Each row is a point on a landscape with many valleys, with its height.
A ball rolls from a point to the lowest of its 2 nearest points, and stops where none of them is lower. Distance is the straight distance between rows; heights are no part of it.
q_540: [6, 28, 26, -26, 37, -12, 14, 24, -20, -44, -20, 39, -9, 5, 20, -11, -17, -11, 49, -6, -13, 17, 33, 0, 22, 28, -16, -12, 21, 24, 57, 5, 7, 27, 44, 4, -45, -21, -5, 38, -26, -30, -16, 7]  h=644
q_865: [7, -27, -38, -10, -27, -12, 4, -6, 13, 76, 4, -17, 21, 11, 8, -5, 7, 9, -35, 2, 9, 12, 18, 26, 19, -83, -15, -17, 15, -12, -67, -11, 25, -4, -44, -40, 4, -15, -2, -46, -7, 15, 25, -6]  h=581
q_347: [4, 34, 14, 14, 10, 13, 11, 7, -11, -32, -6, -7, -22, 23, -1, 22, -49, 44, 9, 11, 38, 37, -73, -35, -70, 41, 23, 34, 14, 2, 34, -9, -59, 8, 0, 7, 13, 14, -7, 43, 62, 39, 7, -24]  h=313
q_320: [14, -20, 0, -3, -15, 48, -12, 1, 3, 70, -15, 8, 28, -10, -15, 4, 19, 34, -3, -5, 26, -23, 25, -22, 1, -12, 52, 19, 14, -7, -4, 27, 44, -25, -4, 17, 35, 28, 27, -34, 18, -34, -1, -1]  h=427
q_311: [6, 11, 26, -47, 8, -40, -38, -6, 6, 28, -17, -9, 14, 17, -4, 21, 3, 0, 24, 8, -18, -45, 17, -7, 0, 25, 16, -25, -51, 19, 29, 6, 13, -16, -11, 2, 40, 36, -7, -16, 10, -7, 7, 17]  h=539
q_965: [25, 72, -9, 10, -18, -50, 16, 9, -8, 37, -18, -25, -7, 24, 33, 1, -7, 16, 25, -33, -25, 15, -49, -9, -47, -10, 57, -35, -46, -4, 16, 26, -14, 32, -56, -24, 46, -30, -7, 16, 48, 1, 14, 19]  h=564
q_802: [-37, 11, 6, -5, 14, -23, -3, 15, 18, -63, 7, -12, -17, -20, 33, -12, -19, -29, 30, -11, -20, 21, 18, 15, 45, 13, -53, -23, -3, 63, 19, -31, -31, -25, 59, 26, -59, -2, -32, 2, -26, 19, -25, 32]  h=372
q_448: [12, -37, 7, -20, -6, 31, 10, -5, 32, 8, 13, 6, 7, -21, -7, 2, 30, -32, 14, 22, -36, -41, 59, 11, -1, -23, -5, -7, -15, 18, -10, -10, 64, -18, 22, -23, 4, 18, -24, -2, -26, -29, -23, -31]  h=250
q_828: [48, 3, -46, 18, -4, 37, 7, -24, 4, 17, -27, 15, -8, 33, -38, 13, 21, -12, -37, -15, -2, -5, -23, 0, -12, -40, 20, 51, 31, -37, -33, 19, 23, 41, -39, -14, -16, -72, -9, 45, -5, -22, 49, -5]  h=517
q_38: [7, -29, 1, -8, 5, 31, -10, 0, -4, 24, 4, 5, 16, -2, -24, 11, 19, 16, -19, 12, 39, -20, 14, -20, 13, -4, 12, 24, 31, -5, -12, -6, 11, -27, 0, 26, 12, 23, 28, -13, 2, -4, 22, 0]  h=381
q_911: [-25, 23, 24, 12, 20, -42, 24, 4, -6, -99, 1, -20, -22, -9, 32, -12, -45, 5, 36, -2, 7, 29, 5, -17, -6, 17, 18, -24, -48, 37, 12, 12, -34, 43, 53, -12, -25, -11, -35, 13, 45, 5, -9, 4]  h=328
q_424: [-8, 12, 25, -9, 11, -59, -3, 7, 11, -72, -12, -24, -2, 1, 28, 5, -14, -11, 35, 5, -22, 5, 32, -8, 7, 24, 4, -30, -68, 57, 13, -7, -23, 14, 33, 4, -14, 6, -39, 10, 16, -6, -12, 24]  h=384
q_64: [16, -20, -35, 4, -17, 17, 21, 1, -6, 13, 33, 25, -19, -13, -9, 4, 26, -21, -33, -15, -26, 13, 33, 29, 31, -29, -42, 13, 43, -39, -11, -13, 33, 25, -10, -32, -29, 24, -4, 16, -45, -14, -59, -24]  h=540
q_795: [2, 25, 7, 8, 6, -30, 20, 27, -2, -44, 30, -16, -16, -1, 32, 9, -34, 31, 38, 22, 26, 32, -35, -39, -62, 40, 38, -2, -47, 17, 33, 7, -36, 17, 2, -2, 32, 9, -7, 23, 80, 26, -13, -6]  h=244
q_337: [-4, -42, 33, -33, 9, 17, -20, 5, -2, -44, 26, 1, 13, -23, 20, -22, 7, -21, 24, 49, 0, -44, -8, 9, -15, 5, 10, -29, -85, -14, -29, 9, 24, -37, 13, 18, 31, 2, 34, -25, 24, -20, 24, -16]  h=332
q_61: [8, 55, 19, 13, 35, -9, 30, 12, -24, -49, -36, 28, -25, 5, 15, -25, -20, 4, 31, -40, -18, -3, 11, -28, -4, 16, 34, -16, -16, 21, 46, 23, 2, 47, 28, -10, -39, -33, -12, 44, 1, -36, 17, 4]  h=615
q_618: [-12, 28, -13, 24, 6, -23, 26, -8, -34, -25, 17, -11, -19, 6, 3, -12, -36, -5, -18, 5, 20, 26, -59, -19, -14, -30, 24, -21, -19, -19, -19, 10, -13, 38, -10, -17, -5, -21, 8, 8, 50, 25, 51, -20]  h=343
q_219: [34, 6, -4, 6, -16, -19, 27, 2, -22, 12, 7, -15, 28, -16, 23, -21, -12, 52, -15, -2, 1, 49, 8, -19, -30, -12, 11, -21, -1, -28, 3, 6, -17, 21, -27, -30, 22, 50, 32, -57, 25, -30, -15, -12]  h=334
q_740: [12, 20, 9, 5, -9, -10, 22, -14, -4, -13, 1, 8, -9, 14, -19, 28, 14, -4, -21, -11, -11, -1, 51, -30, 7, 9, 7, 9, 28, 13, 10, -17, -3, 43, -5, -19, -33, -2, -21, 3, -21, -7, -10, -3]  h=511
q_808: [-9, -29, 34, -37, 20, -2, -27, 14, 9, -60, 16, -15, 16, -6, 18, -11, 22, -41, 22, 21, -11, -43, -3, 8, -7, 22, -4, -24, -43, 22, -22, -12, -11, -57, 18, 20, 0, -34, 14, -23, 9, -2, 25, 0]  h=403
q_815: [-31, -6, -8, 37, -23, 7, -3, -28, 28, 40, -33, -32, 46, 24, -39, -4, -16, 54, -29, 1, 77, 29, -46, -13, -1, -18, 24, 36, 51, 1, -10, 8, -36, 7, -2, -13, 36, 7, 6, -20, 16, 41, 37, -19]  h=435
q_446: [-6, -22, -19, 4, -20, 17, 41, 5, 11, 50, 24, 25, 8, -35, 8, -30, 12, -27, 6, 19, -45, 9, 32, 50, 1, -53, -56, -26, 25, -20, 3, -6, 59, 2, 16, -42, -14, 39, -13, -9, -54, -26, -62, -45]  h=509
q_685: [2, 0, -20, 27, 8, 2, 14, -21, -15, -5, -6, -2, -8, 31, -20, 2, -30, 6, -45, 13, 34, 32, -59, -7, -6, -37, 2, 12, 22, -26, -35, -16, -21, 26, -9, 2, -22, -22, 1, 23, 20, 29, 79, -22]  h=392
q_163: [-26, 13, 40, 5, 18, 4, -58, -15, -5, 10, -18, -33, 18, -2, -19, -7, 2, 11, 25, -2, 38, -39, -37, -27, -11, 46, 34, -2, -17, 8, 15, 35, -19, -47, 12, 32, 46, 1, 37, -47, 27, 27, 42, 21]  h=486
q_699: [-21, -50, -5, -44, -2, 41, -16, 13, 6, 0, 43, 21, -19, -48, 25, -13, 34, -55, -8, 19, -22, -39, 29, 37, 37, -7, -53, 11, 33, -19, -8, -11, 18, -59, 22, 19, -17, 7, 27, -11, -66, 8, -35, -3]  h=408
q_104: [15, 18, 2, 6, -13, -19, 30, 0, -30, 10, 19, 5, 10, -4, 22, -17, -14, 21, -4, 12, 7, 22, -35, -11, -33, -26, 27, -39, -33, -38, -15, 16, 1, 31, -36, -31, 28, 6, 33, -18, 45, -17, 21, -28]  h=287
q_146: [-14, -33, 11, 12, 15, 35, -35, -7, -10, 25, -24, 6, 9, 13, -12, 17, -34, 50, -11, 19, 61, 35, -68, -10, 1, 27, -6, 27, 47, -34, 2, 0, -28, -46, 22, 65, 9, 40, 40, -12, 26, 18, 48, 11]  h=275
q_511: [-1, -25, -17, -2, 2, 1, 6, -15, 8, 36, -2, 3, -3, 12, -3, -24, -4, -14, -19, 29, 22, -20, 3, 0, 2, -74, 22, -12, -37, 0, -53, -3, 36, -4, -19, -5, 11, -33, 7, 12, 16, 14, 76, -29]  h=469
q_778: [15, -55, -35, -13, 22, 33, 2, -18, 22, -40, 4, 29, -33, -1, -28, 22, 26, -37, -37, 20, 1, -7, 33, 9, 30, -11, -23, 51, 13, -9, -33, -12, 13, -1, 20, 26, -50, -22, -19, 53, -26, -8, 34, -12]  h=501
q_55: [-23, -32, -34, -5, -21, 30, 5, -17, -13, 23, 52, 26, -41, -56, -11, -11, 7, -30, -42, -18, -16, -15, 32, 44, 49, -16, -54, 29, 31, -59, -10, 16, 35, -2, 0, -29, -28, 56, 20, -2, -64, 1, -72, -25]  h=568
q_458: [24, -12, -41, 0, -35, 8, 19, -1, -3, 67, 15, -10, -2, -6, 2, 3, 22, -2, -40, -29, -26, 5, 21, 21, 20, -54, -31, -7, 58, -33, -33, -9, 43, 11, -43, -58, -5, -6, -5, -31, -24, -5, -32, -9]  h=566
q_324: [38, -14, -67, 34, 40, 13, 12, -21, 9, -70, -40, 31, -14, 11, 2, -14, -6, 3, -33, -38, -13, 31, -5, 28, 1, -15, -7, 16, 15, -23, -11, -1, -15, 61, 35, 13, -57, -22, -29, 41, -27, -65, 23, 18]  h=420
q_626: [44, 3, -13, 18, -12, -12, 35, 2, -25, -42, 15, -13, 19, 7, 7, -8, -23, 27, -41, 10, 0, 64, -23, -5, -36, -24, -12, 6, 29, -28, -11, -20, -42, 38, -30, -17, -3, 1, 7, -16, 10, -13, -3, -21]  h=376
q_179: [6, 22, -2, 13, -4, -19, 5, 2, 11, 28, -18, -11, 20, 33, -26, 6, 14, 0, -8, -6, 18, -13, -4, -24, -8, -23, 53, 4, -32, 38, -15, -4, -6, 12, -29, -5, 31, -23, -23, 14, 35, 13, 25, 4]  h=584
q_885: [11, -28, -26, 5, 13, 23, 13, -26, 27, -85, -7, 34, -16, -10, -33, 7, 25, -25, -16, 15, -20, 14, 53, 11, 25, 20, -24, 48, 3, 0, -20, -7, -1, 33, 36, 13, -77, -17, -32, 47, -32, -35, -4, -4]  h=476
q_496: [-29, -1, -11, -6, -18, -19, 13, 6, -3, 20, 43, 0, -5, -33, 7, -13, 9, -32, -1, -1, -22, -13, 58, 29, 40, 2, -45, -12, -4, 15, 10, -19, 7, -18, 3, -20, -13, 47, -12, -16, -57, 11, -76, 5]  h=446
q_743: [42, 50, 3, 34, -33, -15, 33, -11, -13, -16, -25, -56, 14, 12, 5, 19, -26, 21, -30, -33, -32, 33, -33, -20, -39, -17, 28, 5, 19, 10, -9, 16, -52, 48, -40, -22, 13, -74, -25, -5, 16, 0, 9, 37]  h=623
q_829: [-31, 33, 13, 30, -10, 1, -2, 3, -5, 17, -5, -13, 4, 12, -19, -5, -22, 44, 11, 13, 57, 26, -81, -30, -40, 11, 37, 9, 4, -5, 20, 15, -42, -3, -12, 8, 48, 14, 21, 15, 59, 48, 34, -20]  h=364
q_389: [6, 9, 1, 5, 16, 4, -20, 2, -4, 4, 10, -7, -27, 21, -15, 50, -15, 41, -7, -13, 24, 31, -12, -11, 9, 57, -34, 24, 68, -2, 33, -30, -26, -19, 3, 30, -18, 57, -5, -1, -5, 31, -14, 12]  h=128
q_405: [-4, -2, -12, 37, 1, 2, 23, -14, 3, -51, 7, -7, -20, 18, -13, 32, -23, 10, -41, -4, -6, 42, 3, 0, 16, 1, -34, 30, 31, 18, -15, -61, -41, 11, 16, 15, -56, 22, -46, 12, -15, 24, -18, -9]  h=232
q_925: [27, -18, -10, 12, -18, 9, 25, -14, 38, -12, 2, -8, 23, -3, -14, -8, 28, -19, 1, 17, -40, -5, 64, 7, -14, -42, -2, 1, -38, 11, -32, -15, 36, 19, -1, -42, -8, 1, -41, -6, -18, -44, -15, -30]  h=336
q_655: [28, -29, -72, 44, -6, 14, 19, -28, 17, -45, -9, 6, -21, 4, -9, 3, 9, -17, -60, -31, -30, 30, 24, 23, 19, -41, -34, 37, 29, -31, -38, -15, -8, 50, 2, 4, -58, -36, -42, 20, -41, -33, -18, 25]  h=363
q_933: [-36, 32, 19, 23, -9, 17, -21, -10, -6, 57, -45, -7, 26, -21, -21, -28, 0, 48, 17, -13, 47, -3, -45, -25, 0, 25, 71, 15, -15, -3, 21, 61, -6, -27, -1, 38, 51, 14, 57, -24, 32, 11, 39, 9]  h=516
q_464: [25, -3, 9, 2, 9, 11, 20, 0, 0, -75, 3, 32, 22, -13, -13, -30, 9, -9, 20, 39, -9, 33, 38, 12, 2, 0, -23, 17, 2, -2, -9, -6, -3, 27, 25, -3, -48, 6, 0, 27, -26, -37, -20, -39]  h=405
q_956: [1, -13, -22, 2, -17, -7, 8, 5, -23, 32, 17, -10, 18, -34, 10, -27, -12, 32, -23, 5, 0, 25, 32, 2, 16, -14, -18, -11, -1, -11, -6, -9, 8, -23, -3, -1, -3, 74, 38, -65, -12, -23, -27, 2]  h=371
q_702: [17, -21, -54, 59, -11, 4, 23, -20, -6, -32, 7, -9, -22, 18, -12, 30, -9, 2, -77, -29, -22, 52, -5, 33, 14, -20, -45, 38, 39, -17, -27, -48, -40, 34, -16, 2, -48, -10, -49, 10, -34, 14, -36, 7]  h=308
q_729: [-25, -16, 18, -35, 4, -2, -42, 61, 17, 3, 20, 2, -8, -25, 39, -3, 28, -35, 50, -10, -31, -52, 38, 31, -9, 70, -47, -9, 47, 5, 59, -2, 18, -26, 16, 6, 9, 4, 21, -23, -43, -11, -92, 42]  h=259
q_245: [23, 7, -27, 2, 20, -16, 28, 27, -27, 5, 9, 47, -11, 23, 21, 21, 5, 11, 4, -24, -15, 53, 11, 17, 23, 20, -29, -8, 52, -22, 39, -27, 0, 28, -2, 5, -28, 24, -1, 38, -31, -17, -55, 3]  h=682
q_440: [-33, 16, 6, -14, 16, -38, 5, -8, 16, -51, -26, 5, -9, -21, 21, -28, -12, -36, 28, -2, -38, 1, 54, 10, 38, -12, -14, -41, -36, 55, 0, -3, -11, 23, 66, 0, -40, -4, -38, -3, -26, -22, -10, 21]  h=421
q_393: [-47, -20, -1, -9, -19, 17, 19, 18, 12, 45, 41, 13, -11, -56, 12, -19, 5, -48, 10, 10, -44, -40, 40, 59, 25, -1, -53, -9, 7, 0, 16, 9, 48, -18, 30, -33, 13, 48, -6, -2, -66, -1, -103, -16]  h=478
q_155: [-8, 7, 9, 21, 8, -19, 17, 15, 8, -66, 8, -8, -15, 7, 12, 10, -20, 6, 14, -13, -6, 44, 21, -2, 20, 31, -39, 5, 17, 43, 22, -47, -34, -4, 36, 21, -58, 20, -40, 20, -10, 19, -40, 9]  h=315
q_215: [0, 18, -11, -6, -7, -43, 17, 1, 1, 13, 12, -11, 1, 9, 7, 8, 5, -13, -2, -8, -17, 9, 47, -7, 16, -5, -14, -26, -4, 31, 8, -29, -1, 15, -7, -21, -6, 28, -22, -15, -18, 2, -27, 13]  h=481
q_515: [32, -8, -29, 8, -22, -21, 21, 3, -7, 19, -7, -37, 22, 14, 23, -12, -13, -8, -26, -2, -23, 25, -16, 16, -4, -82, -4, -33, -15, -11, -61, -6, 12, 19, -38, -34, 16, -46, -14, -29, 18, -22, 31, 9]  h=595
q_608: [-3, 10, -12, 28, -29, 13, -8, -11, 5, 58, -35, 1, 28, 13, -11, -35, 10, 21, -5, 9, 20, -20, -57, 23, -21, -65, 50, -6, -56, -28, -51, 34, 39, 11, -62, -41, 63, -57, 18, -2, 20, 22, 48, -39]  h=385
q_461: [-24, -10, 18, -37, 11, -1, -28, 25, 1, -10, 27, 6, -33, -15, 4, 32, 17, -42, 6, -20, -15, -31, 29, 0, 31, 49, -52, 0, 61, 5, 36, -12, 0, -21, 24, 12, -24, -3, 6, -9, -41, 20, -48, 34]  h=337
q_156: [15, 26, -12, 20, 2, 17, 14, -7, 6, 37, -23, 14, -2, 35, -37, 10, 26, -13, -21, -26, 12, -21, -9, -20, 0, -32, 47, 22, 21, 11, -14, 13, 17, 25, -20, -8, 6, -58, -14, 38, 7, 4, 43, -4]  h=553
q_721: [0, 42, 60, -9, 21, -9, -4, -10, -13, -58, -3, -14, -15, 3, 0, 31, -34, 34, 17, -5, 16, 10, 5, -44, -15, 68, 0, 12, 17, 12, 43, -5, -38, 7, 7, -6, -27, 8, 1, -15, -3, 20, 13, -6]  h=323
q_604: [-51, -26, -10, -17, -7, 25, -12, 27, -7, -16, 68, 27, -18, -48, 27, -23, 22, -60, 6, -12, -16, -32, -1, 61, 48, 31, -65, 24, 18, -14, 11, 1, -16, -58, 23, 16, -27, 6, 11, 25, -69, 27, -93, 9]  h=342
q_455: [-21, 25, 3, 14, 9, -40, -17, -10, -5, -4, -17, -25, -3, 21, -16, 11, -7, -2, 9, 5, 17, -16, -32, -19, -10, 1, 48, -8, -86, 33, -10, 10, -15, 8, -11, -1, 44, -7, -25, 15, 57, 40, 32, 6]  h=591
q_323: [-9, 19, 15, -29, 5, -38, -36, -10, -15, 14, -6, 0, -6, 17, 4, 11, -5, 12, 29, 16, 5, -21, -47, -9, -11, 17, 33, -26, -104, -2, 14, 24, 5, -4, -22, 10, 64, 23, 8, 9, 64, 18, 9, 9]  h=569
q_321: [1, 0, 39, -40, -13, -14, -27, -2, 12, 34, -20, -14, 3, -10, 10, 37, 12, -3, 29, -5, -40, -64, 62, 3, -4, 39, 16, -17, -6, 18, 48, 16, 43, -2, -2, -26, 25, 51, -23, -31, -29, -30, -30, 16]  h=505
q_79: [-21, -48, 20, -2, 9, 40, -33, 3, -2, 46, -6, 10, 19, 3, -12, -4, 5, 24, -11, 17, 66, -13, -28, -16, 14, 2, 11, 10, 29, -22, -11, 10, -3, -52, 11, 66, 21, 5, 53, -15, 15, 13, 48, 14]  h=329
q_314: [20, 4, 16, 11, -4, -10, 26, -12, 10, -73, 6, 1, 18, -18, -9, -34, 2, -17, 19, 32, -20, 13, 40, -10, -20, -5, 8, -1, -49, 8, -22, 6, 1, 39, 18, -32, -23, -2, -10, 5, 5, -41, -3, -37]  h=333
q_447: [-15, 0, 45, -18, 30, -7, -49, 10, -2, -30, 11, -23, 3, 3, 8, -4, 7, -21, 34, 3, 12, -45, -30, -21, -26, 48, 9, -25, -40, 15, 6, 8, -21, -56, 6, 22, 25, -28, 28, -31, 32, 27, 35, 18]  h=452
q_882: [-9, 5, 20, 11, 14, 22, -12, -5, -14, 5, -6, 15, -8, -8, -38, -29, 11, -10, -1, 33, 25, -45, -28, -20, -5, -12, 35, 1, -45, 0, -22, 16, 26, -24, -20, 11, 28, -33, 35, 22, 22, 29, 65, -28]  h=518
q_111: [-36, 9, 2, 43, -15, 11, -2, -12, -5, 3, -23, -19, 6, 36, -28, -5, -42, 29, -25, 22, 57, 33, -104, -9, -32, -16, 21, 30, 28, -15, -7, 2, -45, 19, -8, -5, 33, -9, -4, 30, 44, 58, 52, -38]  h=399
q_736: [16, -10, 20, -20, -13, 25, -27, 10, 3, 59, -24, -15, 11, -23, 9, 19, 13, 16, 30, -15, -17, -49, 43, -13, -7, 34, 46, 0, 7, 6, 41, 34, 47, -30, 11, 11, 31, 52, 14, -46, 0, -45, -31, 24]  h=470
q_696: [-12, 21, -3, -5, -12, -14, -21, -15, 1, 83, -27, -5, 22, -5, 2, -14, -9, 57, 20, -8, 31, 9, -35, -19, -9, 11, 57, -20, -40, -12, 12, 44, 1, -7, -20, 17, 53, 42, 44, -39, 51, -4, 25, 18]  h=534
q_56: [20, 22, -14, 33, -38, 17, 14, -1, -26, 20, -7, -12, 20, -3, -3, -25, -8, 16, -21, 7, 12, 14, -72, 5, -46, -48, 39, -1, -17, -38, -40, 33, -3, 28, -67, -32, 46, -60, 31, -4, 34, 6, 37, -21]  h=341
q_916: [-7, -50, -22, -38, 8, 28, -1, -13, 15, -3, 31, 24, -46, -26, -1, 5, 27, -58, -24, 24, -16, -25, 45, 19, 43, -34, -42, 27, 33, -10, -22, -8, 34, -23, 21, 15, -35, -7, 0, 26, -53, 6, 10, -13]  h=455
q_837: [-1, -22, 0, -20, 3, 1, -17, -22, 14, 77, -25, 10, 21, 26, -12, -5, 6, 10, 0, 22, 12, -41, -14, 19, 5, -54, 41, -18, -58, -5, -40, 13, 53, -18, -30, -17, 56, -12, 3, -9, 17, 11, 45, -26]  h=428
q_339: [-10, -1, 10, -1, 14, 10, -44, -2, 12, 26, 8, -19, -4, 12, -2, 16, -28, 38, 24, 0, 41, 28, -44, -30, -2, 44, -40, -3, 59, -3, 27, -9, -18, -56, 18, 63, 8, 40, 29, -29, 21, 33, 22, 27]  h=219
q_790: [17, 47, -15, -28, -23, -56, -15, -6, 19, 87, -13, 2, 8, 18, 20, 3, -4, 54, 36, -20, 0, 22, -41, -12, -41, 14, 38, -41, -49, -20, 26, 28, -2, 13, -53, -3, 60, 31, 16, -7, 58, 4, 14, 16]  h=548
q_707: [46, -9, -53, 24, 26, 22, 20, -11, -11, -36, -23, 32, -15, 25, -11, -7, 0, -11, -33, -8, -10, 15, -26, 8, -13, -28, 6, 27, 2, -34, -21, -1, 7, 42, -2, 14, -35, -39, -8, 55, -6, -48, 52, -4]  h=468
q_497: [-11, -8, 36, 1, -3, 9, -13, -6, 9, -29, 2, 13, -32, -1, -33, 62, 28, -19, -21, -15, -1, -26, 54, -36, 24, 40, -1, 30, 35, 19, 8, -14, -4, 14, 17, 8, -41, -15, -33, 26, -11, 10, -11, 23]  h=462
q_963: [8, 16, 5, -44, 28, -6, 20, 41, -17, 21, 4, 53, -17, 17, 19, 10, -3, -13, 36, -4, -18, 10, 9, -7, 11, 27, -26, -28, 45, 4, 62, -12, 25, 8, 16, 15, -17, 1, 12, 37, -12, -26, -25, 14]  h=665
q_932: [26, 19, -22, 29, -21, -40, 18, -4, 6, -3, -18, -48, 15, 27, 17, 4, -14, 1, -28, -32, -31, 25, 7, -10, -5, -44, 11, -21, -17, 28, -27, -11, -23, 44, -21, -27, 3, -39, -47, -20, 13, -12, -1, 40]  h=609
q_854: [-2, 28, 32, 10, 14, 19, -17, -26, -4, -5, -24, -7, -9, 27, -37, 51, -20, 50, -7, -10, 39, 15, -30, -27, -13, 69, 7, 43, 56, 0, 33, -1, -42, -6, 9, 18, -4, 36, -4, -1, 7, 31, 22, -8]  h=229
q_368: [-22, -3, 37, -36, 9, -9, -28, 49, 6, -43, 7, 3, 30, -22, 49, -28, 28, -36, 73, 3, -27, -3, 38, 50, 5, 53, -52, -17, 22, 30, 26, -15, -17, -28, 31, 10, -27, -22, 10, -10, -48, 1, -78, 20]  h=155
q_546: [-33, -29, 4, -25, 10, 23, -27, 51, -2, -41, 36, 30, 13, -19, 45, -24, 38, -37, 36, -8, -15, 4, -2, 69, 20, 47, -77, 2, 31, -4, 17, -22, -27, -62, 25, 36, -42, -21, 17, 6, -56, 13, -73, 15]  h=260
q_404: [8, 62, 3, 13, 13, -45, 21, 11, -13, 2, -33, 0, -25, 18, 29, -14, -16, -3, 33, -36, -31, -14, -1, -23, -22, -3, 52, -44, -55, 23, 38, 21, 3, 38, -8, -21, 7, -18, -20, 29, 25, -20, 22, 15]  h=585
q_30: [29, 45, 5, 21, -48, -1, 13, -15, 4, 45, -23, -38, 33, 21, -20, 28, 13, 27, -24, -33, -6, 11, -25, -5, -9, -20, 30, 20, 51, -8, -24, 28, -25, 34, -59, -36, 23, -82, -11, -13, -1, 6, 14, 23]  h=636
q_498: [-7, -12, 44, -18, 17, 8, -31, 18, 9, -48, 12, -20, -5, 7, -10, 37, 28, -20, 2, -11, -1, -32, 26, -22, 4, 64, -21, 12, 36, 28, 11, -21, -24, -40, 22, 20, -31, -28, -9, -8, -10, 16, -3, 27]  h=401
q_615: [-27, -13, -18, -4, -11, 6, 6, 20, -20, 26, 49, 13, 10, -46, 25, -37, -9, 1, 2, -2, -1, 8, 21, 30, 35, 19, -61, -9, 12, -10, 23, -15, 0, -50, 11, 19, -19, 64, 35, -34, -53, -2, -73, 15]  h=411
q_986: [14, -15, 19, -12, 1, 12, 6, -10, -3, -49, 23, -4, 20, -28, -5, -24, -4, -5, 11, 47, 4, -16, 15, -9, -21, -4, 12, -5, -54, -9, -23, 7, 12, 3, 5, -14, 11, 22, 26, -16, 16, -30, 18, -37]  h=236
q_723: [0, -57, 4, -40, 0, 31, -12, 7, 25, 64, 12, 3, 7, -8, 4, 16, 23, -18, 12, 19, -13, -56, 35, 16, 8, -25, 2, -15, -6, 8, -8, -16, 62, -53, 8, 9, 40, 24, 2, -26, -5, -20, -23, -1]  h=335
q_849: [-15, 22, 35, 20, 25, 22, -13, -10, -18, -5, -21, 14, -11, 9, -56, 4, 12, -9, -6, 7, 34, -33, -37, -32, 4, 25, 23, 27, 3, 14, 10, 16, -11, -33, -1, 20, 12, -39, 13, 33, 11, 43, 64, -14]  h=556
q_603: [-11, -53, 3, -57, 8, 6, -36, -6, 30, 95, -16, 15, 18, 21, 1, 10, 3, 0, 19, 25, 1, -49, -2, 15, 6, -28, 7, -32, -48, 1, -12, -5, 51, -54, -16, 35, 67, 10, 5, -16, 21, -1, 5, 17]  h=382

Where does a ball stop that starts at each point below?
q_740 => q_368
q_778 => q_368
q_404 => q_986
q_743 => q_64
q_179 => q_405
q_30 => q_405
q_455 => q_389

Call two points neighbours if one is among the 2 nearest of the other. Go from one point of each pair to the other, from neighbour to neighbour, staying as low as possible. Name the highest point that can't be avoided.
q_448, q_368 => q_778
q_448, q_986 => q_925
q_448, q_104 => q_837
q_104, q_795 => q_111
